Each scene shows the same named points in several views. A view is turned or mirrored, shifted and resized as a whole, has a little noise and may leave points out.
(in the rows, 128 means zero)

Scene 1
View 1
z_779: 134 131 120 136 125 127 114 132 127 125 124 123 120 124 131 109 109 128 123 138 111 118 121 143 120 134 115
z_746: 136 132 129 128 116 139 125 125 128 118 137 138 114 95 124 139 130 120 129 144 120 141 142 150 142 130 117
z_792: 139 136 114 146 127 124 114 133 127 114 125 122 108 123 126 109 102 137 122 137 104 123 128 144 131 131 107
z_228: 133 134 120 120 124 118 122 123 125 152 126 134 143 115 138 119 142 108 131 158 140 118 131 135 120 136 131
z_490: 129 126 133 112 124 125 126 124 134 140 120 119 139 122 125 122 141 125 123 144 131 126 125 133 121 134 138
z_635: 133 130 125 125 123 127 122 127 128 130 127 127 126 115 128 121 127 124 125 145 123 128 130 141 128 133 124
z_542: 132 134 114 133 124 116 115 129 121 153 128 139 138 117 145 107 124 102 133 159 133 104 123 140 113 137 122
z_717: 126 120 132 118 130 126 120 133 140 134 112 105 137 144 126 103 118 138 116 133 119 114 107 131 109 137 135
z_143: 131 128 126 129 130 123 117 133 135 123 115 107 125 139 123 105 111 144 115 131 109 119 116 134 119 133 124
z_946: 129 128 123 120 127 119 120 128 128 147 121 125 141 127 136 110 129 116 126 150 130 111 117 135 111 137 131
z_284: 133 134 120 132 121 126 119 127 123 135 132 137 124 108 135 122 123 113 131 151 125 120 131 144 125 134 118
z_337: 139 139 117 147 121 129 116 131 123 111 134 134 104 107 126 120 108 128 124 140 107 129 137 149 137 130 104
z_483: 133 133 121 131 126 124 120 129 129 127 124 122 123 121 127 115 120 130 122 142 117 123 126 139 126 134 120
z_652: 126 123 135 121 123 140 122 131 136 121 125 119 121 122 125 120 118 132 120 134 115 127 118 143 123 134 125
z_182: 131 126 134 112 128 123 126 124 137 129 114 106 134 134 117 119 133 142 117 134 121 129 123 129 123 133 138
z_268: 127 125 132 118 115 142 123 128 129 139 135 140 128 100 136 132 133 106 133 151 130 126 127 148 123 135 126
z_706: 133 131 126 132 122 133 119 130 130 122 130 126 117 116 127 121 117 128 124 139 114 127 128 146 129 132 117
View 2
z_746: 112 102 123 159 137 132 91 131 128 112 131 129 117 142 137 122 166 142 135 140 99 113 143 117 120 149 133
z_635: 127 102 115 139 136 117 113 118 136 123 134 133 116 138 139 119 141 148 131 145 140 115 134 124 123 138 131
z_337: 125 98 114 136 143 141 100 124 127 130 133 136 127 161 128 122 174 117 145 146 116 142 131 133 96 134 119
z_143: 153 114 124 124 135 120 120 109 149 140 147 130 142 141 126 124 112 132 131 147 170 129 122 139 100 108 111
z_284: 121 90 105 133 141 116 127 120 136 120 128 135 107 151 141 110 156 146 130 146 132 122 134 130 126 151 137
z_946: 136 97 108 123 136 99 145 108 150 127 133 132 111 140 145 111 120 159 119 148 170 111 129 132 136 140 138
z_706: 131 103 119 143 138 125 114 123 141 124 134 129 128 150 128 122 145 136 132 143 131 126 130 132 110 135 124
z_268: 115 93 118 156 133 112 130 129 147 109 123 130 107 147 135 117 147 162 117 143 119 103 138 122 139 161 140
z_228: 123 90 99 127 141 99 132 109 135 118 130 136 91 134 159 106 134 167 124 146 155 100 136 120 148 152 151
z_779: 139 101 114 127 139 121 128 116 144 135 136 133 130 155 126 118 138 131 132 148 151 134 126 139 105 128 118
z_490: 132 108 124 139 130 105 119 110 144 121 139 127 113 122 148 120 113 166 123 141 157 96 135 117 135 134 139
z_542: 125 78 90 116 144 99 155 112 143 125 123 140 95 158 146 99 144 152 122 151 159 121 129 137 138 157 143
z_182: 146 121 130 138 129 112 107 109 145 130 148 125 131 116 142 127 101 154 128 142 165 102 132 120 119 110 125
z_792: 138 104 117 128 140 135 106 117 138 136 141 132 137 155 127 121 147 121 142 146 142 143 126 139 93 118 113
z_717: 156 114 129 125 130 104 140 109 161 136 143 128 138 135 127 124 95 149 118 146 186 115 120 139 116 110 116
z_652: 138 112 134 148 129 121 118 123 153 124 137 128 136 143 121 129 124 144 125 143 141 117 127 132 112 126 119
View 3
z_143: 99 158 106 123 105 124 113 136 152 114 111 124 145 107 131 139 112 107 137 110 126 104 119 139 121 131 143
z_946: 127 142 122 123 117 142 113 108 147 122 123 139 137 117 128 140 133 108 130 116 159 137 132 131 139 134 124
z_337: 124 151 124 122 127 136 133 128 121 134 83 114 130 115 137 114 99 119 162 111 102 103 139 92 138 143 151
z_268: 128 146 136 127 133 149 130 108 116 125 112 129 115 141 134 113 135 125 135 124 143 144 143 104 139 154 120
z_182: 101 166 120 137 111 117 111 110 157 107 116 124 128 130 123 145 123 108 122 123 129 115 120 137 112 136 124
z_746: 128 154 136 131 136 139 133 107 120 128 92 117 116 138 132 114 114 122 146 123 111 122 142 88 134 152 131
z_706: 115 153 122 125 122 136 126 126 129 123 102 120 130 125 133 120 115 117 144 116 120 115 131 110 131 143 135
z_228: 144 140 135 131 128 146 116 86 144 128 116 137 127 125 125 141 135 108 128 120 156 143 141 115 145 137 117
z_483: 119 152 121 125 120 133 120 118 139 123 103 124 134 116 131 130 115 111 143 114 126 116 132 117 131 137 137
z_717: 97 156 106 124 103 125 108 132 157 108 128 133 144 113 129 144 128 108 126 113 146 120 118 153 116 130 131
z_635: 122 153 128 129 124 135 123 109 136 122 105 126 124 128 130 128 121 114 136 119 128 124 136 109 131 142 130
z_542: 148 127 126 117 125 155 117 104 138 136 117 141 141 106 133 134 134 108 141 110 163 143 145 116 156 135 130
z_792: 116 152 112 117 116 132 125 136 137 128 91 117 141 102 136 124 100 113 158 105 109 100 131 110 134 136 155
z_490: 117 156 129 135 121 129 113 98 150 112 120 129 122 138 123 139 132 111 120 126 144 132 128 127 125 141 116
z_779: 115 147 114 119 115 136 121 134 137 125 106 125 142 108 134 127 115 112 147 109 127 113 129 122 134 137 142
z_284: 136 141 129 124 130 146 127 108 128 130 102 128 129 121 131 123 121 115 147 115 137 131 144 101 145 143 131
View 4
z_635: 118 118 129 134 124 123 127 138 118 144 138 116 124 121 130 143 132 124 125 127 132 128 112 121 140 126 133
z_337: 111 114 132 138 121 119 117 128 114 150 117 135 126 122 140 122 135 115 119 123 136 136 113 136 152 112 139
z_268: 125 113 134 126 111 114 120 145 122 139 145 110 136 113 128 140 130 134 124 135 130 135 107 123 139 140 134
z_792: 113 119 131 136 134 126 127 122 111 150 119 136 120 129 137 121 134 109 118 125 134 125 123 132 148 112 132
z_717: 128 125 128 130 149 137 147 132 116 139 143 113 116 134 127 139 132 117 126 133 133 104 136 116 124 127 114
z_706: 117 117 131 133 124 122 125 135 117 144 129 124 128 124 135 131 135 122 123 126 136 127 117 129 140 122 130
z_542: 134 117 133 125 126 122 121 128 112 141 157 118 122 112 113 143 120 114 115 139 117 125 117 114 155 144 142
z_746: 109 113 131 137 108 115 116 145 123 146 128 118 134 115 139 139 137 133 126 123 140 146 99 132 141 119 137
z_946: 132 121 129 128 134 128 132 132 116 141 155 111 120 120 118 148 125 118 122 135 124 117 122 112 139 138 131
z_490: 122 123 126 133 129 130 136 144 120 141 151 104 122 122 126 157 132 127 128 129 134 120 115 112 129 130 126
z_483: 118 119 128 135 131 126 130 131 116 145 135 122 121 124 131 138 132 116 123 128 132 124 119 123 143 121 131
z_228: 128 119 129 131 123 123 124 138 116 143 159 106 120 111 117 160 124 120 121 133 122 129 108 110 147 138 140
z_284: 122 115 132 131 118 119 119 133 116 144 141 120 126 115 126 139 127 121 119 132 127 133 110 121 150 131 141
z_779: 122 119 131 132 134 127 129 127 114 145 131 128 122 127 131 127 132 114 120 129 131 120 125 126 143 123 130
z_182: 117 125 123 137 142 136 144 141 120 143 140 107 117 131 132 153 137 122 131 125 140 113 121 115 124 118 119
z_652: 120 119 130 132 131 126 134 139 121 142 131 118 130 129 137 130 137 127 126 129 139 120 124 127 128 124 119
View 5
z_792: 139 147 114 126 144 134 127 133 122 138 112 97 105 115 139 112 116 107 147 144 130 116 140 138 109 143 99
z_706: 131 143 130 117 143 133 128 130 115 135 124 105 116 123 131 123 116 119 136 134 126 126 135 135 113 138 108
z_717: 155 143 132 138 127 137 141 119 111 124 119 135 121 102 117 140 121 113 127 128 121 124 134 144 120 131 107
z_542: 154 130 136 126 132 147 109 136 117 126 120 113 115 122 138 145 148 127 122 128 130 125 140 123 129 153 123
z_490: 145 136 145 133 135 129 128 114 119 135 120 121 120 122 128 144 129 129 126 124 117 141 118 131 121 134 126
z_284: 138 135 133 119 143 135 113 133 120 136 121 98 114 130 142 130 134 128 132 133 127 129 132 124 119 148 118
z_779: 142 143 124 125 141 136 127 130 118 133 118 108 113 115 134 125 121 113 136 137 128 119 139 136 114 141 105
z_483: 142 141 127 129 141 133 125 127 121 136 115 106 111 120 135 129 125 118 136 134 124 128 132 133 115 141 111
z_652: 132 145 133 122 141 129 136 125 113 135 127 115 119 120 127 126 110 119 133 131 121 130 129 139 113 131 108
z_635: 137 140 134 125 142 129 123 125 120 138 119 104 115 127 136 131 126 126 134 131 123 134 126 130 115 139 118
z_946: 153 133 139 131 131 140 119 128 116 127 121 121 118 117 130 145 138 125 123 128 125 129 135 128 126 143 120
z_143: 150 147 123 139 134 133 141 122 119 131 113 120 114 104 126 128 115 108 137 135 123 121 135 143 112 132 101
z_228: 150 128 143 129 135 137 111 126 123 133 118 110 116 130 140 148 146 134 124 124 123 138 127 120 127 148 132
z_182: 148 143 136 143 133 125 142 111 121 136 114 125 117 111 124 138 118 118 132 128 114 136 118 139 115 128 115
z_268: 125 134 146 109 146 132 115 132 113 135 132 104 124 138 135 134 128 137 125 125 125 138 128 123 120 142 126
z_337: 127 145 118 119 153 130 121 135 125 146 115 86 105 130 145 109 116 114 148 143 129 123 133 133 105 144 104
View 6
z_746: 138 98 131 129 123 108 137 102 146 129 125 135 162 92 131 96 97 119 157 114 119 120 84 156 123 149 130
z_652: 126 111 122 103 128 123 134 106 155 125 112 112 140 123 142 122 113 124 155 117 108 134 146 136 139 142 139
z_182: 111 126 113 93 130 112 114 134 150 126 125 126 116 143 130 138 102 118 177 130 124 145 157 143 145 142 133
z_284: 135 129 139 138 129 144 140 97 144 121 109 146 142 114 131 112 110 126 151 114 139 140 100 128 136 138 118
z_542: 132 157 151 147 136 168 145 100 138 116 98 158 135 143 134 124 118 131 149 114 158 151 108 106 150 134 111
z_779: 122 126 129 116 130 141 125 86 154 116 108 117 124 108 131 117 122 125 150 107 124 143 147 122 135 128 124
z_337: 126 102 127 125 122 125 116 70 156 122 123 117 134 58 118 91 112 117 149 99 118 128 117 141 111 129 123
z_635: 126 125 130 124 130 129 131 111 145 126 117 135 139 119 130 117 106 121 161 118 130 138 117 139 136 140 124
z_268: 143 116 139 134 130 131 158 114 139 125 109 146 169 136 147 115 105 127 149 121 128 129 87 135 144 152 130
z_490: 123 132 127 110 131 119 131 138 144 126 121 144 135 156 135 138 99 121 173 134 134 143 126 139 150 148 128
z_706: 128 113 129 120 128 128 130 96 152 124 116 124 140 105 133 109 112 123 153 110 120 133 127 137 130 137 129
z_483: 124 126 130 120 128 133 123 99 149 122 113 129 126 112 130 118 113 122 160 115 130 142 136 131 134 133 123
z_946: 125 147 136 121 136 148 138 118 143 120 106 147 129 156 138 136 112 128 158 124 145 151 133 118 154 138 122
z_792: 119 118 126 118 127 138 114 71 156 118 116 112 116 78 122 104 121 122 149 98 118 140 147 128 120 122 119
z_228: 131 149 141 137 134 143 139 126 133 124 112 167 139 153 130 129 102 126 165 127 159 150 97 127 149 142 115
z_143: 110 129 118 97 132 130 113 102 157 120 113 108 106 121 129 128 121 122 162 114 118 147 179 126 138 127 129
z_717: 113 139 119 92 135 133 124 121 152 121 107 115 112 158 140 146 119 128 163 123 120 152 184 121 156 134 134

In a view up to two points have been moved. Name them for each view, in the order of its rows, or write -.
view 1 => -
view 2 => z_792
view 3 => z_746
view 4 => -
view 5 => z_706, z_542
view 6 => z_337

Scene 2
View 1
z_160: 124 172 138 132 137 104 171 122 103 136 133 151 88 165 100 117 149 110 127 155 137 108 140 105 181 121 130
z_718: 138 114 141 111 124 113 126 96 101 109 174 125 115 107 125 130 92 158 117 139 115 121 160 118 125 159 142
z_954: 118 175 160 115 118 101 160 125 117 139 128 144 108 145 118 117 160 105 131 160 142 124 127 129 159 120 132
z_23: 126 154 148 116 121 105 148 113 101 116 149 142 110 125 121 110 125 135 123 147 128 119 150 118 153 140 130
z_716: 134 142 149 118 133 107 154 109 124 154 137 136 112 158 114 148 141 107 132 162 129 122 122 122 150 120 143
z_921: 119 162 181 103 116 105 154 109 122 153 145 151 141 129 134 115 158 98 129 160 127 134 124 133 146 116 138
z_196: 127 141 153 108 116 106 137 111 117 129 144 128 119 120 127 132 127 128 127 155 130 127 136 134 127 139 139
z_203: 134 128 149 111 129 109 138 103 122 144 147 129 119 135 116 149 125 122 126 154 124 124 131 126 134 131 146
z_787: 116 173 164 112 116 104 155 123 119 137 129 144 114 137 124 116 156 103 131 161 141 126 127 133 151 124 133
z_853: 137 138 131 124 130 108 144 111 114 125 138 128 94 141 106 146 119 135 124 151 131 115 141 118 145 141 139
z_199: 123 129 185 87 106 111 126 102 140 159 151 129 159 109 146 141 141 106 128 164 123 148 112 154 104 127 150
z_99: 122 169 154 119 127 103 162 120 115 141 131 145 105 152 113 121 153 105 133 158 137 121 130 121 163 119 136
z_984: 133 139 134 119 124 105 143 114 121 130 136 120 96 137 111 148 124 130 128 156 136 120 132 128 136 140 138
z_820: 131 133 145 111 123 111 132 106 118 123 152 124 113 121 123 136 115 136 124 150 125 125 142 128 128 144 140
z_171: 111 196 164 121 119 105 176 124 91 121 137 164 106 139 120 76 160 110 127 152 136 116 149 111 183 122 126
z_418: 138 129 144 116 134 111 142 102 118 141 149 130 110 141 113 147 120 125 126 155 125 121 135 118 138 132 146
View 2
z_716: 137 134 126 132 131 126 135 122 140 134 122 129 132 134 133 136 101 139 107 134 120 130 133 146 130 136 140
z_820: 147 117 131 131 107 130 134 123 135 126 113 127 134 131 123 129 119 150 123 129 124 118 122 133 114 137 142
z_921: 137 150 127 136 118 117 123 109 139 129 121 133 135 126 142 135 116 133 125 127 132 121 144 156 123 136 127
z_23: 141 119 126 121 117 123 135 122 123 121 116 133 138 127 120 126 118 132 135 122 125 129 134 142 111 137 146
z_99: 132 137 122 126 134 118 136 118 133 130 119 133 136 129 138 128 106 127 118 128 121 138 141 153 123 136 136
z_160: 130 127 121 114 145 118 141 125 123 126 121 136 137 130 128 129 101 117 118 126 114 148 142 153 125 137 148
z_196: 143 124 126 133 108 127 134 120 137 129 113 128 134 129 130 127 118 147 124 128 128 120 126 138 114 136 136
z_853: 140 111 126 125 121 129 141 129 131 128 114 128 133 134 121 128 107 143 115 130 116 133 124 133 118 136 148
z_954: 132 142 120 125 131 117 136 116 134 131 115 134 136 126 142 125 109 127 121 128 123 139 141 155 120 136 132
z_984: 141 118 125 128 119 129 142 127 137 131 111 126 134 133 127 124 110 145 115 131 117 132 122 134 117 135 143
z_203: 144 123 131 135 115 130 133 122 138 131 119 126 131 134 126 136 110 147 116 132 124 120 126 136 122 136 141
z_199: 145 148 133 154 96 127 121 110 153 135 117 126 131 130 146 138 122 160 118 134 139 102 129 144 122 134 119
z_171: 131 139 120 113 134 108 132 113 116 118 120 140 144 122 131 125 116 109 140 117 126 142 154 165 113 137 140
z_718: 153 99 136 127 97 133 132 125 127 120 116 125 134 131 107 132 123 151 133 124 125 109 118 126 110 138 153
z_418: 143 120 132 131 119 131 134 124 136 130 119 126 132 134 123 136 107 145 114 132 121 122 127 135 123 137 146
View 3
z_718: 109 152 139 115 112 159 122 145 79 166 131 155 119 134 118 141 127 142 154 120 132 147 124 137 122 92 136
z_984: 139 160 136 144 122 153 137 135 122 129 127 131 113 130 114 132 115 115 120 123 138 134 119 147 125 120 124
z_160: 164 105 147 158 136 142 153 119 138 108 128 110 126 137 140 116 105 126 96 127 153 131 138 113 131 128 105
z_171: 152 95 176 159 126 125 136 112 134 139 128 105 157 148 145 114 95 125 97 107 138 147 161 93 136 143 96
z_787: 139 132 158 158 115 131 131 127 140 134 132 116 140 137 120 119 98 96 101 111 132 149 144 133 131 153 107
z_203: 125 137 130 139 115 153 135 143 120 132 138 137 116 127 115 130 114 109 131 125 139 153 126 155 127 128 128
z_716: 141 124 128 150 123 148 145 138 138 111 139 125 115 127 120 120 104 100 116 132 144 150 128 155 129 141 117
z_99: 149 121 151 157 121 138 140 125 141 119 134 115 132 134 127 116 100 107 100 120 140 145 141 131 133 147 108
z_921: 123 115 156 153 107 129 126 140 136 137 142 124 142 130 116 117 98 88 115 112 130 174 146 147 132 165 113
z_418: 130 137 130 137 118 153 139 141 116 130 138 138 112 127 117 126 114 117 128 129 141 146 125 152 125 123 127
z_23: 132 130 156 138 120 144 130 128 109 150 129 130 135 138 130 127 113 132 122 113 135 143 140 117 130 116 115
z_820: 122 153 143 132 113 153 126 141 105 148 132 141 122 132 111 133 118 119 135 120 131 144 128 145 128 118 128
z_853: 141 150 135 139 123 156 139 133 117 126 129 133 111 133 122 131 116 127 122 126 142 129 120 138 125 109 123
z_199: 90 151 151 137 92 134 104 159 118 163 145 145 138 122 94 126 103 71 139 109 119 188 140 175 130 166 132
View 4
z_199: 116 166 149 142 117 94 117 123 103 148 161 147 145 105 156 94 129 139 132 112 147 153 141 162 110 120 122
z_171: 152 181 140 118 121 138 149 142 118 126 136 109 129 114 97 122 135 152 107 145 121 130 133 125 153 122 93
z_984: 121 128 131 128 126 125 117 117 130 136 136 136 139 105 123 103 122 133 137 128 132 123 126 132 134 120 117
z_954: 137 159 138 120 119 125 135 127 119 134 139 119 132 117 111 122 128 129 122 143 128 126 122 122 146 127 100
z_820: 123 134 135 133 130 128 116 123 128 136 137 141 138 98 127 93 128 147 130 117 132 130 138 144 127 114 123
z_196: 125 143 138 134 126 123 119 124 124 138 142 138 138 101 129 99 129 141 129 120 135 133 137 142 127 120 120
z_203: 120 138 126 126 126 113 118 120 124 137 145 137 140 106 132 95 118 146 134 129 135 128 133 145 126 116 116
z_787: 136 168 143 125 117 119 133 128 111 137 144 122 135 114 122 117 131 133 123 136 133 136 126 132 139 125 104
z_99: 134 161 128 117 120 118 134 129 116 133 141 120 134 117 117 117 124 137 126 146 129 126 123 129 143 125 99
z_853: 123 123 123 124 129 129 118 119 135 133 133 134 135 104 118 102 120 143 136 132 130 116 128 132 136 116 115
z_921: 132 180 140 126 118 104 135 131 106 138 154 126 138 113 132 109 129 146 120 133 135 143 134 148 129 121 105
z_718: 123 120 129 137 139 142 113 127 142 133 131 147 139 83 122 79 128 164 129 107 130 127 152 150 123 106 134
z_23: 137 146 134 127 128 138 128 135 130 130 132 127 132 99 111 103 130 154 119 125 127 126 139 136 138 115 113
z_418: 119 133 122 124 130 116 118 120 128 135 140 135 140 106 130 97 118 148 135 131 133 124 133 143 130 114 115
z_716: 120 145 120 116 122 107 125 119 117 137 147 129 141 116 130 110 115 139 135 146 133 125 122 139 134 120 103
View 5
z_160: 136 124 110 105 104 126 125 119 135 113 146 111 109 125 148 94 122 123 127 157 139 133 116 131 116 113 124
z_716: 124 135 116 118 123 133 123 128 123 120 145 125 128 115 139 115 114 125 137 144 132 122 110 131 116 117 131
z_921: 132 124 117 120 116 131 144 133 112 108 121 127 128 124 142 120 118 124 140 127 122 109 102 144 121 120 115
z_853: 136 140 115 126 113 142 126 112 128 128 141 124 124 124 128 114 128 114 136 137 153 122 145 121 121 127 142
z_718: 131 142 128 139 119 153 143 113 119 126 134 130 126 130 124 119 131 99 151 122 157 107 162 117 132 136 145
z_23: 140 129 120 121 105 140 141 116 126 116 130 119 115 131 134 110 131 111 139 133 145 117 137 131 125 125 127
z_820: 133 139 118 131 119 145 133 118 119 126 131 130 130 124 126 124 127 113 143 126 145 112 139 126 124 129 138
z_99: 136 128 111 112 110 128 127 125 127 114 135 119 121 123 144 110 120 126 129 143 133 124 109 138 114 114 122
z_203: 125 139 121 129 126 140 130 125 118 125 139 131 132 120 134 121 119 118 145 132 138 114 125 127 122 125 135
z_418: 126 139 121 127 125 139 128 123 120 125 143 129 128 118 133 118 120 116 143 136 141 118 129 124 121 124 138
z_171: 148 110 112 104 91 126 145 122 128 101 124 109 104 139 149 95 130 120 129 144 134 122 115 145 119 115 110
z_984: 134 143 112 125 116 139 122 116 124 129 137 126 132 120 130 121 123 121 135 137 146 122 132 125 116 123 140
z_199: 124 139 121 138 132 139 143 137 99 119 116 142 151 117 131 146 115 124 147 108 123 99 107 144 122 128 125
z_196: 135 138 115 130 117 140 134 120 118 123 127 130 132 124 130 126 125 116 141 124 141 111 131 131 121 126 133
z_954: 139 126 107 112 106 128 129 126 123 113 127 120 124 123 142 114 120 130 127 139 130 124 106 143 114 114 120
z_787: 140 127 109 115 108 127 132 125 119 114 122 121 127 125 141 118 122 127 130 135 129 119 107 144 115 116 119
View 6
z_160: 100 120 127 121 162 127 139 108 146 110 153 135 122 157 130 119 126 146 153 127 144 105 109 173 83 118 86
z_196: 120 134 127 112 143 136 141 117 134 124 142 124 136 140 122 124 130 136 129 104 139 114 138 125 126 129 121
z_418: 125 137 134 112 142 130 128 112 134 129 144 126 123 139 124 119 128 134 145 119 144 119 127 140 125 138 118
z_853: 124 139 144 108 153 117 127 109 145 123 145 127 119 141 119 114 134 137 142 118 136 116 129 145 116 128 113
z_820: 126 140 131 109 144 130 131 114 137 130 144 125 127 136 120 118 137 134 134 104 137 115 139 127 129 129 127
z_787: 99 116 117 123 149 145 156 121 133 109 141 125 141 160 126 131 118 142 128 113 146 107 125 139 103 124 98
z_203: 125 137 131 111 140 132 131 116 130 128 140 127 127 141 124 123 127 132 141 117 146 118 127 135 127 139 121
z_99: 104 124 130 119 154 136 149 118 138 109 141 123 131 157 125 128 118 145 133 123 147 112 121 148 102 127 96
z_921: 104 117 102 126 130 157 153 123 123 123 140 129 150 157 130 136 113 139 137 109 153 108 122 132 115 130 107
z_984: 122 139 144 108 155 121 135 113 139 118 143 120 122 142 119 120 128 135 132 118 136 119 133 138 120 134 112
z_716: 113 131 131 118 146 134 138 117 127 117 138 127 127 153 126 127 113 138 148 133 151 118 114 147 114 144 104
z_954: 96 119 120 125 152 142 157 120 137 106 144 126 139 163 126 131 116 142 132 119 148 109 123 149 97 123 93
z_23: 114 127 118 116 147 131 137 107 148 125 154 132 132 139 125 113 143 141 136 99 137 104 133 144 107 109 113
z_199: 122 132 114 119 122 160 150 135 109 131 129 120 152 151 125 144 107 129 122 105 153 121 139 99 147 151 132
z_171: 89 106 99 133 149 144 155 108 149 110 155 140 143 158 132 120 134 151 140 100 144 91 119 160 77 97 88
z_718: 138 145 129 104 134 124 115 101 143 145 154 132 123 119 121 108 156 132 139 89 129 111 147 126 136 120 139

In a view up to two points have been moved. Name them for each view, in the order of its rows, or write -.
view 1 => -
view 2 => -
view 3 => z_199
view 4 => z_954
view 5 => z_853
view 6 => z_99
